Each row is a point on a tangle of strands that fork and nearly touch. The rows are in no order.
In the rows, 128 means zero.
Points whose rows are less than 119 apart are linked; no others are. Some points are linked to none.
j981: [102 141 147 133  99 135 149 113 152 150 100 171 125 109 147 151 105 169
  83 193 107 127  63 122]
j627: [157 114 110  88 141 133  93  96 124  66 116  93 104 147  49 111 177 153
  75 160 123 152  87  96]
j878: [127 125 165 155 146 106 180 128  66 174  61 100 143 120 191 130  84 111
 151 132 149  89 109 106]
j393: [ 89 110 113 155 127  92 115 131 170 136 146 146 161 107 106 128 140  69
  89  98 146  61 140 154]
j436: [122 143 158 126 108 148 142 128 159 116 175 128 131  90 141  75  97 138
 158 100 162 131 151 172]
j886: [136 121  97 127 123 135 125 132 162 121 175 122 138 137  87 103 147  91
  70  88 136 132 119 106]
j643: [142 194  63 155 143  88 104 165 119 129 106 145 177 133 115 137 122 124
 114 110 135 162 135 104]
j125: [168 130  91 122  95 149 102 180 148 118 146 114 159 195  95 200 179 182
 163 109 101 156 148 153]
j477: [191 124 119 115 154 142  63 127  95 149 108 136 113 146 111 102 149 159
 151 116 107 174 134 130]
j106: [114 129 167 214 166 152 199 136 114  99  95 106 148 165 174 214  62 144
 172 112 144  76 137  93]
j414: [150 117 123 119 117 152 123  99 104 185 139 139 141 116 172 145 146 133
 123  89  66 126 157 109]
j937: [114 130 129 105 135 124 103 184  93  89 104 135 102 128  77 109 164 129
 152 143 104 156 117 112]
j342: [142  83 159 135 138 123 160 137  86 184 115 138 113 147 125 104 110 119
 114 123 113  91  62 125]
j523: [168 196  85 128 117 134 119 135 155 125 171 127 185 162 130 149 149 156
 100  57 133 146 166 111]
j276: [129 102 129 158 111 141 107 153 182 124 124 131 145 133 101 139 113 141
 112 114  99 129 112 150]
j480: [104 132 104 126 157 129 174 122 112 135 108 140  67 117 151  98 137  81
  94 105 118  66  56  81]
j260: [177 121  95 113 123 124  93  51 128 144  91 173 125 111 108 106 140 136
 103 111 148 150 145 131]
j37: [129 136 139 125  95 156 211 169 122 161 152 104 144 136 135 135 142 114
 135  93 110 115 117 139]
j2: [124 126 136 125 158 125 130 180  88 120 124 160 105 137 104 132 118 158
 138 145  92 175  99  99]
j799: [145 129 120 186 142 149 198 161 100 147 109 123 127 161 204 190 119 150
 134  89 103  69 118 116]
j518: [105  94 189 106 162 137 194 113 103 120 150  97 100 107 126 126 121  88
 168 157 183 144 172 140]
j48: [158 126  97 105 103  83  69  37 149 107 110 148 123 120 113  90 149 148
  68 136 171 131 149 118]
j500: [105 113 167 109 168 129 118 145 121  97 216  71 127 112 154 106 109  72
 139 151 125 153 161 135]
j911: [104 138  93 146 150  81  94 167 133 170 115 136 137 140 144 165 110 204
 189 142 115 158 151 138]
j16: [133 170 105 155 156  96  91 177 135 163 102 120 161 151 114 129 128 121
 126 131 146 126 145 146]
j950: [150  85  89 101  93 120 104 119 158  88 117  93 101 117  85 105 187 171
 119  71 102 132 163 108]
j213: [142 147  64 111  63 127 124 117 173 161  97  83 139 140 141 137 157 182
 120 161 123 191 121 127]
j80: [141 145 123  82 123  92 138 147 119 155 110 124 105 117  96  89 175 137
 116 123 157 128 140 130]
j783: [178 150 108  77 127  90 130 167 105 120 116 137 103 135 104 126 192 139
 136 139 156 161 197 141]
j865: [168 113 127 111 146 155  87  80  95 147 117 181  97 121 116 101 138 132
 128 137 120 176 114 121]
j959: [107 146 135 171 145 123  97 168  96 150  81 120 159 150 143 138  90 118
 175 142 121 142 127 158]
j99: [ 89 137 142 156 146 112  92 152 126 110  95 121 159 105 145 140 100 123
 177 144 136 121 179 171]
j243: [ 97 149 135 161 116 131 167 130 124 160  94 142 108 126 193 138  85 169
  91 172  95 110  66  95]
j499: [120  90 144 131 113 148 166 127  88 150 111 165  79 165 138 118 136 115
  83 155 102 104  56 102]
j59: [126 110 105 127  84 142 137 166 176  65 139 113 119 122  71 114 182 145
 141  77 118 119 175 138]
j245: [142 127 130 169 162 107 193 151  60 166 101 109 139 153 217 175  93 146
 149 117 111  99 118 101]
j377: [120 123 134 161 109 142  85 128 161 126  85 121 155 127 153 144 128 121
 170 140 138 115 186 207]
j735: [101 127 160 157 200 106 113 130 102 174 107 126 146 126 159 164  94  93
 118 166 127 121 163 121]
j613: [111 115 119  95 104 144  78 134 124  68 118 123  94 140  60  98 180 148
 124 161 115 149 106 101]
j908: [137  83 119 110 172 112  96  76 127 131 131 183 118  91 107 145 115  78
 135  95 135  97  99 152]
j5: [112 113 109 173 150 119  97 122 135 167 106 152 108 175  78 147 151 137
  80 126 118 153 194  93]
j827: [136 140  95  87  71 153 112 104 140 111 108  98 130 124 109 111 191 109
  93 167 119 172 131 121]
j824: [152 113 144 104 139 103 114 125  95 204 140 109 157 126 176 171 122 148
 119 122  87 134 176 126]
j713: [154 151 155 142 110 142 166 150 162 122 215 165 153 119 141 127  98 162
 135 103 161 145 150 180]
j411: [ 91 132 134 143 188 114 168 120 105 137 153 161 129 133 111 150 126  71
 146  56 138  48 137 120]
j623: [153 166  73 103 114 136  97 151 151 137 165 121 175 190 149 198 170 198
 170 120 119 153 155 143]
j219: [109 137 170 147  97 141 174 146 136 122 156 139 140  97 145  86  83 108
 147 135 176 149 108 172]
j864: [109 115 115  98 114  72  64  77 149 112 135 153 100 106 116  96 153 105
  99 143 157  93 136 132]
j662: [128 131 163 140  91 122 241 156 106 149 146 114 150 127 180 132 103 102
 126 124 130 112  97 132]
j355: [106 104 168 170 118 152 190 143 134 114 166  96 135 131 175 184  77 163
 168 136 106 150 148 116]
j753: [ 93 136 153  88 139 124 133  93 119 101 147 152 130  85 136 114 116  81
 118 164 126  81  41 141]
j885: [116 115 155 156  85 158 114 125 189 145 120 106 134 123 152 116 106 128
 155 170 149 134 145 209]
j684: [121 136 157 198 180 139 136 149 150 175 124 141 142 159 128 161  81 161
 147  99 122  87 119 137]
j324: [116 100 179 200 123 147 178 118 121 107 123 106 164 144 172 210  56 165
 188 126 131 114 145 110]
j702: [ 98 119 188 144 123 164 107  96  88 115 160 152 117 141 150  99  69 118
 137 188 128 155  90 129]
j832: [ 98 142 169 126  94 148 116  93 124 146 137 170 118 111 145 102 108 167
 108 189 135 147 102 131]
j934: [117 121 165 130 123 184 110  97 173 126 158  95 114  90 161  99  98 115
 167 161 140 133 149 188]
j140: [ 87 100 103 100 108  69  89 112 173 110 158 133 110  95 112 102 144  69
 121 121 163  70 144 165]
j589: [103  90 192 138 131 154 147 152 132  98 165  69 115 116 131 137 103 150
 180 139 132 160 162 144]
j660: [ 83 160  94 145 149 155 116  91 123 141 116 153  94 116 135  82 123  72
 103  95 107 107  85  67]
j554: [132 120 188 165 163 158 223 136  91  85 138 110 134 158 170 172  88 132
 168  78 160  63 122  93]
j873: [129 111 142 110 189 117 111  92 106 129 136 149 119  73 137 120  95  89
 163  97 140 107 146 152]
j248: [ 89 112 175 128 159 129 118 109  89 108 188 120 107 122 147  94  89 103
 153 161 135 155 130 109]
j945: [123 126 115 132 121 131 125 189 100 119 134 125 154 150 116 172 164 100
 136 129  87 153 157 142]
j166: [ 76  98 123 117 141 146 158  93 104 127 134 168  59 132 129 125 140  88
  99 141 107  64  50  89]
j203: [106 119 134 172 108 139 148 148 172 136 129 153 142 122 141 142  75 146
 105 142 117 137  85 153]
j901: [201  90 106  96  85 113 105 114 171 101 121 133 112 139 106 105 167 112
 156 117 151  82 158 197]
j372: [178  97  92 105 119 112  74 123 118 109  89 113 115 145  73 101 164 162
 134 101 127 148 145 112]
j216: [143 124  94 113  68 117 123  97 154 141 161 145 108 127 138  85 167 103
 103 128 153 140 199 133]
j73: [207 167  49  98 120 108  95 153 160 133 160  94 147 176 141 163 159 191
 151 142 130 179 154 142]
j362: [150 137  95 106 132 113 117  98 139  61  93 107 106 142  71 114 164 160
  64 155 160 190 131 106]
j361: [123 116 190 113 162 130 152 148 103 107 175  46 134 115 148 143 107 107
 179 169 152 146 177 117]
j759: [146  99 108 134  67 126 100 160 170  67 152 120 100 173 107 126 176 135
 151 123 119 118 201 158]
j64: [133 116 127 126 158 121 123 149 107 147 146 160  93 145 100 135 144 142
 102 129 100 172 159  93]
j618: [181 148  57 103  83 112 128 144 196 130 147  91 155 117 146 164 146 202
 132 133 127 186 139 142]
j914: [ 92  70 163 137 152 126 154  78  91 129 135 150  99  95 132 123  92 103
 183  97 153 100 141 150]
j447: [188 136  83 126  69 133 113 161 164  93 130  99 143 193 112 151 187 174
 136  96 135 124 184 154]
j601: [ 98 113 169 154 156 118  91 136 140 142 131 108 144 108 147 104  75 134
 132 118 115  88 108 138]
j616: [177 168 116 138 120 156 144 143 144 113 179 163 166 135 128 149 123 153
 130  84 141 157 150 148]
j412: [137 134 113 119 107 169 168 138 134 143 176 118 143 133 115 134 169  67
 114  79 112 120 143 132]
j235: [110 114 106  83 141 117  93  68 142 114 145 153 113  85 109 141 115  65
 112 132 132  96  56 141]
j19: [132 179 115 111 175 105  67 144 129  86 112 150 105 113 110 104 129 150
 102 162 130 175 134  93]
j771: [121 101 106 105  83 146 105  77 106 169 117 124 129 110 136 106 163 131
 113  88  82 145 158  79]
j546: [ 73  91 189 109 151 136 132 115 123  94 163 141 100 121 108 125  95 109
 109 182 117  87  47 122]
j543: [ 95 130 103 146 170  98 120 138 153 123 133 153 145 121  81 137 148  85
 119  61 143  56 164 125]
j576: [ 75 157 134 160 142 145 106 108 131 146 116 142 126 111 120  88 105  99
 123 107 125 105 115 118]
j738: [ 72 144 180  98 103 142 144 130  57 109 136 143 115 131 137 115 138 107
 126 211 107 129  70 106]
j88: [100  97 174 126 156 154 180 124 101 136 104 135  97 113 119 142 116 118
 189 129 152 132 171 149]
j406: [173 164  86  91 137  78 103 146 137  92  97 130  94 132 101 116 159 164
  97 159 149 184 171 107]
j690: [163 151 137  74 129 133  97 111 138 152 103 114 138 110 113  90 143 110
 101 166 149 118  65 151]
j524: [ 86 145 134 144 117 107 190 135  80 165  67 135 120 108 212 134  90 116
 111 156 117 109  92  98]
j621: [148 127 168 121 195  97 126 137 103 143 133 129 142  85 153 118  74 130
 145 103 124 101 116 124]
j328: [139 173  90 117  80 135 132 137 182 153  91 100 165 125 124 132 143 133
  72 175 123 161  76 122]
j956: [116 109 103  80  73 168  94  61  92 133 109 119 108 131 100 100 187 132
 108 135  97 155 111  84]
j280: [140 165 120  79  86 181 113  81 138 104 115 122 133 114 104  91 166 107
 114 172 129 147  64 133]
j318: [108 124 172 158 114 107 212 132 119 144 128 130 174 117 151 135  86  96
 143 124 166 113 131 153]
j798: [133 120 123 129 130 126  93 151 179 123 147 108 138 129  73 103 136 138
  83 129 113 133  83 118]
j641: [180 159 114 109 142 139 130 127 150 167  95 123 154 118 129 134 123 107
  66 153 113 139  64 119]
j107: [176 149  57 124 113  87  95 148 141  81  59  93 148 149  83 112 154 162
 130  79 146 138 147 122]
j821: [121 176 104 145 159  96  98 140 122 114  86 174 141  99 114 129 112 137
  87 130 117 150 112  81]
j259: [109 143 160 146 171 150 197 134  95 116 149 112 123 134 143 122 110  89
 177  63 141  69 127 110]

A fork is a point with three links. Follow the links from the first point to the second and name the forks in between, in order.
j372, j524 => j361 j981
j436, j783 => j406
j914, j865 => j361
j959, j88 => j436 j981 j361
j601, j318 => j873 j361 j981
j613, j524 => j406 j436 j981

A fork is a point with three links, a tip a point with one. Leave the first point through the second and follow the links. Name the first fork or tip that comes.
j618, j213 => j824
j771, j956 => j372
j477, j865 => j361
j342, j499 => j873
j436, j934 => j406
j276, j798 => j436
j873, j621 => j342
j318, j662 => j981

Follow the links from the first point to the second, and from the first to the third. Name the last point that the two ways share.
j235, j554, j702 => j361
j753, j865, j832 => j361
j783, j616, j412 => j436
j480, j393, j753 => j873
j864, j524, j37 => j981
j523, j2, j799 => j436
